Each scene shows the same named points in several views. A view is turned or mirrored, and shifted as a whole, has a little noise and may leave points out.

Scene 1
View 1
<202>: |  37 | -28 |   2 | -21 |  -5 |  -5 |   0 |  -8 |  25 | -11 |  16 |   2 |  -2 |
<173>: |  35 |   1 |  16 | -29 |   9 |  -3 |  13 | -46 |   6 |  42 |  33 |  17 |   4 |
<102>: |  32 | -31 |  -8 | -13 |   2 |   4 |  -2 |   1 |  34 | -19 | -15 |  22 |   6 |
<79>: |  30 | -28 | -11 |   4 |   1 |  12 |   2 |   5 |  27 | -11 | -34 |  20 |  17 |
<210>: |  24 | -41 | -21 | -17 |  13 |   9 |  -9 |  -6 |  31 | -28 | -38 |  38 | -11 |
<132>: |  34 | -24 |  -3 | -32 |  14 |  -1 |  -5 | -26 |  28 |  -8 |  14 |  26 |  -7 |
<40>: |  36 | -24 |  -3 |   3 | -10 |   5 |   6 |   8 |  23 |  -1 | -12 |   3 |  29 |
<33>: |  27 | -49 | -23 | -16 |  -7 |   2 |  -8 |  -1 |  29 | -37 | -22 |   7 | -23 |
<11>: |  32 | -39 | -15 | -19 |   7 |   6 | -11 |   2 |  45 | -42 | -14 |  27 |  -1 |
<211>: |  25 | -37 | -18 |  -2 |  -6 |  10 |  -1 |   1 |  18 | -14 | -42 |  18 |  -2 |
<32>: |  42 | -31 |  -9 |  17 | -33 |   3 |   6 |  42 |  30 | -20 | -17 | -15 |  38 |
<185>: |  25 | -32 |  -7 | -22 | -11 |  -7 |   5 | -29 |   1 |  10 |   4 |  -7 | -29 |
View 2
<33>: |  29 |  19 |   5 |  -1 |   0 |  37 |   7 |  17 |   3 |  -4 | -17 |   5 |   5 |
<185>: |   6 |  16 |  15 |  -9 |  -5 |  28 |  11 |  -3 | -64 | -19 | -23 |  -4 |   9 |
<32>: |   0 |   7 | -40 | -35 |   2 |  52 | -35 | -10 |  17 |  -5 | -65 | -32 |  15 |
<202>: |  15 |  -2 |   0 | -21 |   0 |  44 |  -1 | -16 | -30 | -15 | -27 |  -9 |  25 |
<132>: |   9 |  -2 |  10 | -12 |   4 |  33 |   8 | -23 | -25 | -23 |  -6 |  -1 |  40 |
<173>: | -21 | -10 |  12 | -22 |   4 |  24 |   1 | -45 | -76 | -38 | -21 | -14 |  52 |
<40>: |  -9 |  11 | -18 | -25 |   2 |  32 | -20 |  -9 | -10 | -18 | -44 | -21 |  21 |
<211>: |  -5 |  32 |  -2 |   1 |   6 |  15 | -11 |  12 |   6 | -10 | -30 | -11 |   9 |
<11>: | 35 | 11 |  3 | -1 |  8 | 39 |  7 |  9 | 26 | -5 | -6 | 10 | 20 |
<102>: |   4 |  14 |  -6 | -14 |   6 |  33 |  -9 |  -8 |   5 | -16 | -23 |  -7 |  26 |
<79>: | -11 |  23 | -12 | -10 |  10 |  18 | -17 |  -1 |  11 | -16 | -35 | -15 |  20 |
View 3
<173>: | -30 |  20 |  23 | -41 | -24 |  21 | -54 |  46 |   8 | -33 |  37 |  50 | -13 |
<185>: |   5 |   1 |   4 | -30 |  14 |  14 | -41 |  15 |   9 | -31 |  36 |  15 | -23 |
<11>: |  23 | -10 |   6 |  -8 | -23 |  10 |  11 |  23 | -19 |   4 |  -3 |  -4 | -17 |
<210>: |  29 |   1 |   6 |   3 | -16 |   4 |   6 |  19 |   0 |  -3 | -12 |  -6 |  -5 |
<79>: |  12 |   5 |  24 |   1 | -17 |  -3 | -18 |  18 |  -8 |  -8 |   6 |  16 |  -1 |
<202>: |   4 |  -7 |  13 | -33 | -11 |  13 | -20 |  21 | -17 |  -8 |  30 |  19 | -25 |
<40>: |   3 |  -2 |  33 |  -2 | -18 | -10 | -22 |   8 | -26 |   1 |  23 |  30 | -11 |
<132>: |   0 |   5 |   6 | -34 | -25 |  23 | -14 |  40 |  -5 | -16 |  15 |  17 | -18 |
<33>: |  32 | -14 |  -1 | -11 |   4 |  10 |  -1 |   9 | -10 |  -5 |   7 | -12 | -24 |
<211>: |  22 |   4 |  24 |  15 |   4 | -11 | -23 |  -1 |   1 | -13 |  10 |  10 |  -1 |
<32>: |  15 | -25 |  40 |   8 |  -9 | -25 | -15 | -21 | -57 |  21 |  31 |  25 | -20 |
View 4
<173>: | -63 |  42 |  66 |  17 | -62 |  -6 |  -5 |  12 | -45 |  26 |  -3 |   0 |   0 |
<40>: | -31 |  27 |  29 |   0 |  -7 | -20 | -14 |  40 | -30 |  17 |   6 | -20 |  33 |
<33>: | -17 | -13 |   4 | -27 |  -9 | -31 | -19 |  28 | -14 |  15 | -21 | -21 |  -7 |
<102>: | -24 |   6 |  16 |   3 |  -7 | -30 | -14 |  37 | -21 |  21 |  -8 | -15 |  10 |
<132>: | -45 |  10 |  29 |  15 | -34 | -23 | -14 |  24 | -26 |  32 | -21 |  -6 | -14 |
<211>: | -11 |  -4 |  23 | -16 |   0 | -36 |  -2 |  32 | -15 |   8 |   6 | -10 |  15 |
<11>: | -23 |  -8 |  -1 |   8 |  -1 | -37 | -19 |  39 | -13 |  25 | -19 | -15 |  -5 |
<210>: | -10 | -19 |  11 |   0 |   1 | -44 |  -3 |  31 | -10 |  18 |  -9 |  -6 |  -7 |
<185>: | -40 |  15 |  42 | -36 | -49 | -15 |  -8 |   9 | -31 |   9 |  -7 | -12 | -11 |
<202>: | -43 |  21 |  23 |  -8 | -31 | -15 | -24 |  29 | -30 |  22 | -17 | -21 |   4 |

In a view up to two points have been moved. Name them for each view, in the order of its rows, or write -.
view 1 | -
view 2 | <32>, <11>
view 3 | <79>, <211>
view 4 | -
